A landscape with many peaks, sampled at points; each row gives a point and its height.
From any point a climber steps to the highest of the 5 points nearest to it. It stops when none of these is higher. Distance is the straight distance between rows; heights are no part of it.
J_105 height 524: [132 116 142 123 117 128 106 175 148 171  68 107 139 163 118 117 164 166
 183 100 122 174 131 140  98  92 112 134 111]
J_102 height 517: [148 117 158 120 112 126 104 167 147 169  62  97 137 163 109 110 175 168
 180  91 124 185 136 138 101  92 110 131 113]
J_317 height 876: [104 148  86 107 160 149 149 170 138 161 132 141 125 133 169 171 133 128
 146 134 122  95 113 139 144 118 136 130 147]
J_471 height 772: [108  96 123  72  90 183 107 165 104 228 116 129 114 183 143 161 134 116
 182 165 101 144 129 134 119  55 153  84 123]
J_895 height 727: [117 134 127 153 100 101 138  66 132  72 141 126 116  91  96  63  75 119
  52 153 150 127 131 112 131 165 135 127 114]
J_990 height 694: [137 112 134 157 108  97 111  70 126  74 135 133 114  96  94  71  80 119
  61 149 143 128 141 121 127 165 126 126 115]
J_996 height 63: [ 62 190 105 146 135 146 203  86 121  97 159 140 115 132 134 119 119  97
  99 134 160 111  97  56 149 183 124 146 137]
J_407 height 293: [111 143  95 142 150  91 123 157 142 140 119 115 131 119 136 140 125 154
 136 118 131 135 128 147 115 149 119 141 127]
J_645 height 787: [ 95 164  81 122 167 151 156 156 134 141 147 143 124 124 164 172 133 118
 132 125 132  91 110 129 154 139 127 135 150]
J_41 height 555: [ 86 179  88 142 155 127 168 129 133 125 153 135 117 122 143 151 118 114
 102 122 151 112 112 105 149 175 117 141 139]
J_881 height 691: [121 132 113 155 134  83 119 102 136  96 143 112 120  93 107  99  93 134
  85 130 144 136 144 127 121 174 119 130 119]
J_243 height 616: [ 77 182  92 153 140 127 173 105 130 111 151 126 120 118 136 125 107 109
  88 127 161 120 112  89 145 181 120 139 130]
J_154 height 450: [114 110 128 110  99 147 114 182 136 203  79 123 133 182 136 152 151 157
 188 130 119 159 120 139 107  76 129 122 114]
J_506 height 603: [145 113 152 123 123 112 102 164 144 155  68 103 138 147 115 109 166 170
 180  85 119 173 141 144  99 106 114 137 114]
J_476 height 591: [213  97 184 149 123  81  76  95 103 107 109 120 143 114 115 106 147 131
 125  81 116 151 167 148 104 135 114 154 123]
J_485 height 542: [149 116 130 156 132  75  94 103 132  94 135 109 119  98 105 102 106 144
 100 121 129 138 151 136 106 167 115 137 118]
J_122 height 740: [107 136  97  99 145 153 141 174 134 178 120 142 136 148 165 167 136 137
 166 139 109 104 114 148 137 104 144 127 145]
J_335 height 503: [ 87 173  81 147 149 112 160 127 134 125 146 127 122 116 141 139 113 122
  99 122 149 119 117 111 139 173 115 141 134]
J_383 height 653: [ 81 180  96 128 162 187 182 121 122 100 181 154 103 130 148 168 144  92
 122 130 139  84 109  76 166 161 122 131 155]
J_14 height 589: [109 126 106  96 123 151 126 180 134 193 102 143 135 161 159 160 134 145
 177 139 108 119 114 152 121  86 145 124 135]
J_433 height 825: [ 94 140 118  91 177 213 180 155 137  99 206 136 113 111 150 186 159 101
 150 139 116  75 113 102 167 116 134  90 163]
J_550 height 243: [250  94 205 173  89  79  80  70  87 110 106 155 166 138 118 128 138  96
  88  96 134 146 142 163 127 138 112 162 124]
J_986 height 126: [129 113 148 114  95 148 109 180 138 199  65 112 135 187 121 131 166 158
 186 114 125 184 123 134 103  77 110 115 107]
J_365 height 604: [ 64 181 119 148 117 126 204  73 123  87 149 123 129 115 114  87  98 104
  83 144 167 119  90  59 139 172 135 141 127]
J_449 height 594: [218  98 189 141 121  87  76  98 101 114  97 117 145 120 115 102 163 129
 135  72 109 158 165 152 104 126 118 160 130]
J_871 height 811: [103 155  90 104 169 175 162 162 131 143 158 146 124 130 170 178 137 115
 139 133 120  84 113 127 162 123 136 125 151]
J_933 height 824: [109 133 106  71 167 201 166 161 130 136 176 137 125 122 167 178 150 109
 154 148  99  81 120 132 163  96 150  97 160]
J_115 height 651: [165 110 147 144 139  80  90 131 132 115 106 102 135 110 110 111 145 159
 146  91 120 157 156 149  95 139 115 148 119]
J_172 height 552: [186 100 161 154 128  76  79  95 118  96 127 118 129 106 109 106 124 141
 116 107 124 144 161 142 107 153 115 145 118]
J_393 height 735: [107 124 104  78 138 178 137 170 126 182 126 147 130 151 166 165 136 130
 169 148 100 100 121 151 138  83 154 116 146]
J_191 height 818: [105 146  94  88 166 181 157 161 131 146 159 143 124 131 171 175 141 115
 148 139 112  85 116 133 158 110 144 115 156]
J_547 height 565: [133 115 136 128 131 106 106 169 146 160  77 110 138 148 120 121 156 170
 182  98 120 161 134 144  99 107 118 135 116]
J_979 height 813: [ 88 135 128  96 177 217 184 152 135  86 218 128 109 106 138 188 164  99
 152 146 110  75 109  88 170 113 134  79 158]
J_634 height 820: [102 127 121  63 173 207 177 160 133 121 197 125 124 108 159 178 154 105
 157 149  99  79 119 126 164  89 145  80 160]
J_453 height 357: [112 133 100 123 142 115 126 178 144 171  99 131 137 147 147 157 140 156
 169 127 119 130 116 151 116 110 126 135 130]
J_220 height 638: [124  99 143  98  70 182  88 160  95 235 112 112 110 217 135 171 154 104
 178 152 129 188 130 118 106  48 123  76 105]
J_770 height 467: [118 119 123 123 122 118 114 178 148 172  80 117 138 158 128 134 154 168
 184 112 121 156 122 149 104 101 120 132 119]
J_717 height 386: [241  89 199 186  80  80  82  66  93  93 113 169 160 147 115 130 121  95
  78 120 139 141 137 158 137 144 106 159 113]
J_236 height 832: [131 126 120 146 143  79 101 136 144 119 123 105 128 108 114 118 124 156
 128 107 127 150 143 143 109 153 116 140 120]
J_745 height 666: [137 119 129 161 116  87 107  80 130  83 137 122 117  92  97  81  89 131
  73 139 143 131 146 126 123 171 124 129 114]
J_466 height 688: [ 91 174  79 138 160 138 165 142 134 133 152 138 122 123 154 162 127 117
 112 125 145 104 114 111 149 162 118 140 144]
J_28 height 848: [ 90 122 138  72 181 213 188 162 139  95 221 112 121  98 141 184 157 105
 163 147  99  83 111 103 165  94 140  64 157]
J_655 height 439: [108 122 107 112 125 138 123 181 139 184  92 132 136 163 148 153 140 157
 183 131 116 132 116 151 115  92 134 128 127]
J_929 height 833: [104 141 109  89 177 204 174 162 133 121 189 138 121 113 160 182 155 103
 147 139 110  77 119 119 167 112 139  96 164]
J_257 height 829: [ 95 169  89 117 170 174 168 143 131 122 170 149 120 125 161 179 141 107
 129 129 133  85 113 107 165 147 122 127 151]
J_217 height 388: [121 117 133 120 113 126 115 180 145 187  74 117 136 168 131 137 157 165
 186 116 120 159 122 148 104  90 118 128 115]
J_286 height 454: [ 95 162  87 150 152  94 139 139 139 126 135 122 124 109 135 140 113 134
 108 120 145 128 124 133 129 167 119 139 127]
J_851 height 600: [121 135 106 149 145  77 113 138 141 118 128 111 128 103 119 125 117 152
 117 109 137 141 137 144 113 159 115 137 124]
J_638 height 502: [123 131 110 133 143  99 112 168 147 155  93 113 134 133 132 137 139 170
 166 106 125 145 129 150 107 122 122 144 121]
J_989 height 512: [186  85 160 171  98  91  84  67 110  77 132 150 120 112 105  88  87 119
  75 146 138 128 152 132 126 156 120 137 111]
J_111 height 755: [ 97 156 104 154 133  93 147 105 140 110 142 117 118 101 113 104 100 125
  81 128 152 137 125 112 128 178 120 134 121]
J_119 height 537: [119 137 107 143 148  81 115 154 143 133 116 114 132 115 125 128 123 158
 140 111 133 142 136 150 113 149 117 142 122]
J_714 height 802: [108 137  98  76 159 180 151 171 131 159 150 143 131 132 171 172 139 119
 156 147 106  85 119 144 154  95 151 115 154]
J_234 height 707: [113  96 132  85  79 180  97 165 102 231 111 124 114 203 141 163 145 116
 181 160 113 164 128 129 112  53 142  80 117]
J_914 height 296: [ 77 186  92 143 153 162 181 115 124 111 166 145 110 128 148 154 130  97
 111 126 151 101 106  82 157 178 120 135 143]
J_557 height 634: [152 117 145 136 137  89  94 150 141 134  86 101 141 128 115 113 154 171
 164  90 114 160 149 145 100 121 113 145 114]
J_884 height 434: [105 144 147 132  92 139 191  50 139  41 130 134 151  86  76  28  81 105
  57 168 160  99  83  87 138 124 168 150 112]
J_66 height 793: [ 96 121 137  56 173 208 188 168 132 119 208 112 128 103 153 176 150 104
 162 149  94  90 116 119 163  80 148  65 159]
J_767 height 95: [246  96 205 158 100  80  80  76  80 110 102 139 161 131 121 125 150 101
 101  82 123 146 152 160 119 129 117 160 128]
J_237 height 414: [215  90 177 163 107  80  73  75  97  88 126 137 136 112 112 113 118 119
  99 112 123 139 161 141 118 151 116 147 116]
J_856 height 244: [128 109 145 111  85 161 103 178 132 208  72 111 130 204 119 143 166 146
 185 120 133 189 118 131 106  66 109 105 100]
J_88 height 819: [ 84 163 114 116 169 211 178 136 128  86 200 151 100 119 143 183 159  93
 141 138 125  76 112  80 174 141 127 104 159]
J_271 height 836: [ 80 167 104 150 127 105 167  91 131 101 144 116 120 104 115  98  94 114
  71 135 162 128 116  95 138 180 125 132 119]
J_42 height 626: [196 108 180 128 125 106  87 129 116 131  78  97 142 125 111  89 175 151
 157  65 108 171 165 147  96 115 117 152 128]
J_902 height 664: [125 125 139 145  92 115 138  57 131  62 128 142 119  94  86  50  68 113
  48 167 147 114 123 106 135 147 147 129 113]
J_141 height 533: [134 117 147 151  80 129 141  51 131  50 119 155 123  96  84  41  69 105
  44 177 148  99 118 109 140 137 155 139 115]
J_567 height 654: [ 71 176 136 137 101 125 213  56 128  68 147 125 147 107  97  58  93 103
  82 153 167 116  73  58 133 150 149 145 118]
J_564 height 424: [225  92 186 157 109  82  69  79 100 100 120 132 147 119 121 111 137 116
 108  98 124 144 159 147 111 145 119 154 122]
J_783 height 663: [105 114 123  44 134 194 146 166 118 190 150 133 126 147 160 156 131 113
 173 164  86 108 130 146 146  59 174  81 152]
J_628 height 612: [201  95 178 143 126  83  75 103 113 110 107 112 142 110 114 104 149 138
 135  81 113 153 165 148 106 136 114 154 125]
J_140 height 860: [ 93 166  99 108 172 196 179 141 133 106 186 147 110 122 157 181 151 100
 133 133 130  78 112  98 171 143 128 118 161]
J_224 height 615: [165 102 145 164 112  84  88  77 122  82 136 129 117 102 101  90  89 129
  77 138 135 136 153 133 119 166 123 131 116]
J_797 height 585: [123 104 142 101  72 173  94 165 113 229  95 114 117 212 132 163 157 121
 179 148 128 189 121 121 109  54 118  86 105]
J_329 height 741: [ 81 164 120 146 110 111 178  67 134  85 139 115 126 100 100  67  86 109
  61 145 163 124 103  88 135 168 136 132 118]
J_20 height 621: [139 120 131 135 141  85  95 154 147 132  98 107 134 125 118 119 146 168
 159  96 121 155 143 149  99 129 117 146 117]
J_351 height 485: [121 130 110 136 147  87 111 159 145 133 108 107 135 121 128 133 131 160
 148 108 126 142 134 148 106 138 118 141 117]
J_97 height 36: [105 149  89 133 155 111 136 162 146 150 119 126 132 127 150 156 124 148
 142 118 131 123 118 144 126 138 124 139 134]
J_646 height 642: [101 141 133 142  93 120 164  55 134  63 135 123 130  89  89  48  73 111
  52 160 158 114 110 100 138 152 148 130 114]
J_913 height 686: [157 115 136 148 143  74  90 126 133 108 120 108 131 105 111 111 129 156
 132 101 121 147 155 145 107 146 117 144 117]
J_255 height 398: [168  96 155 169  80 114 106  53 119  61 117 170 117 114  94  65  72 109
  56 172 144 107 133 124 132 145 137 133 114]
J_577 height 768: [101 148 113 153 119  95 140  89 136  89 143 116 119  95 105  85  85 119
  64 136 156 132 125 113 132 177 125 127 115]
J_163 height 417: [198  82 168 181  75  97  87  57 109  70 118 178 121 125 104  89  86 108
  66 159 141 118 143 129 133 152 120 140 112]
J_341 height 711: [112 102 126  92  92 167 110 170 119 222  97 134 124 193 146 156 144 134
 188 153 111 152 122 136 114  64 139  98 121]
J_24 height 613: [104 138  94 111 144 133 133 179 139 173 111 140 130 144 158 164 138 144
 166 132 117 114 114 152 126 111 136 132 141]
J_448 height 635: [180 105 171 134 129  97  84 130 126 129  90  99 137 126 110  99 167 157
 156  74 112 166 166 146  97 119 116 154 127]
J_101 height 770: [107 123 114  48 154 198 161 170 127 162 160 129 129 130 163 166 137 110
 163 156  93  93 128 142 153  73 159  91 160]
J_360 height 453: [217  84 180 178  90  86  77  66  98  82 128 161 139 123 110 110 104 109
  77 133 133 132 147 140 129 147 112 145 115]
J_35 height 586: [130 128 118 152 142  77 104 118 135 104 137 111 123  99 111 108 106 145
 103 121 138 142 145 141 115 164 116 136 117]
J_303 height 337: [119 131 146 141  85 138 166  49 137  45 124 150 133  92  80  29  71 108
  49 174 154  95 103 101 141 126 163 141 116]
J_752 height 562: [162 106 138 162 122  76  87  91 125  85 137 124 119 100 103  95  98 131
  89 126 133 139 155 135 117 167 118 136 111]
J_573 height 348: [113 134 105 133 148  96 121 166 149 149 104 118 132 129 139 143 133 164
 154 111 125 137 126 150 110 132 123 141 128]
J_187 height 831: [228  86 189 172  95  82  77  69  94  92 122 155 144 127 116 118 120 106
  88 114 127 137 150 145 124 146 113 152 117]
J_838 height 830: [106 106 119  69 107 182 121 167 115 216 118 139 122 175 156 158 134 126
 182 164  96 130 127 142 126  58 161  94 139]
J_521 height 720: [110 108 118  94 107 164 120 175 123 212  96 139 128 179 146 157 142 143
 187 151 106 136 119 143 118  68 144 108 127]
J_624 height 646: [ 89 164  89 153 150  96 141 119 135 118 141 117 119 108 127 125 106 129
  90 122 150 128 122 118 133 174 121 139 126]

Where does a climber stop that starts at each point below?
J_884 => J_271
J_393 => J_140
J_217 => J_236
J_986 => J_236
J_476 => J_236
J_745 => J_271

Call two points neighbours if one is among the 5 nearest of the other. Go from one point of each pair to the other, from neighbour to neighbour, staying as high as possible. Name the lowest point that can't be avoided.
J_187, J_236 => J_360
J_140, J_317 => J_191
J_140, J_28 => J_929
J_140, J_271 => J_41
J_236, J_271 => J_35
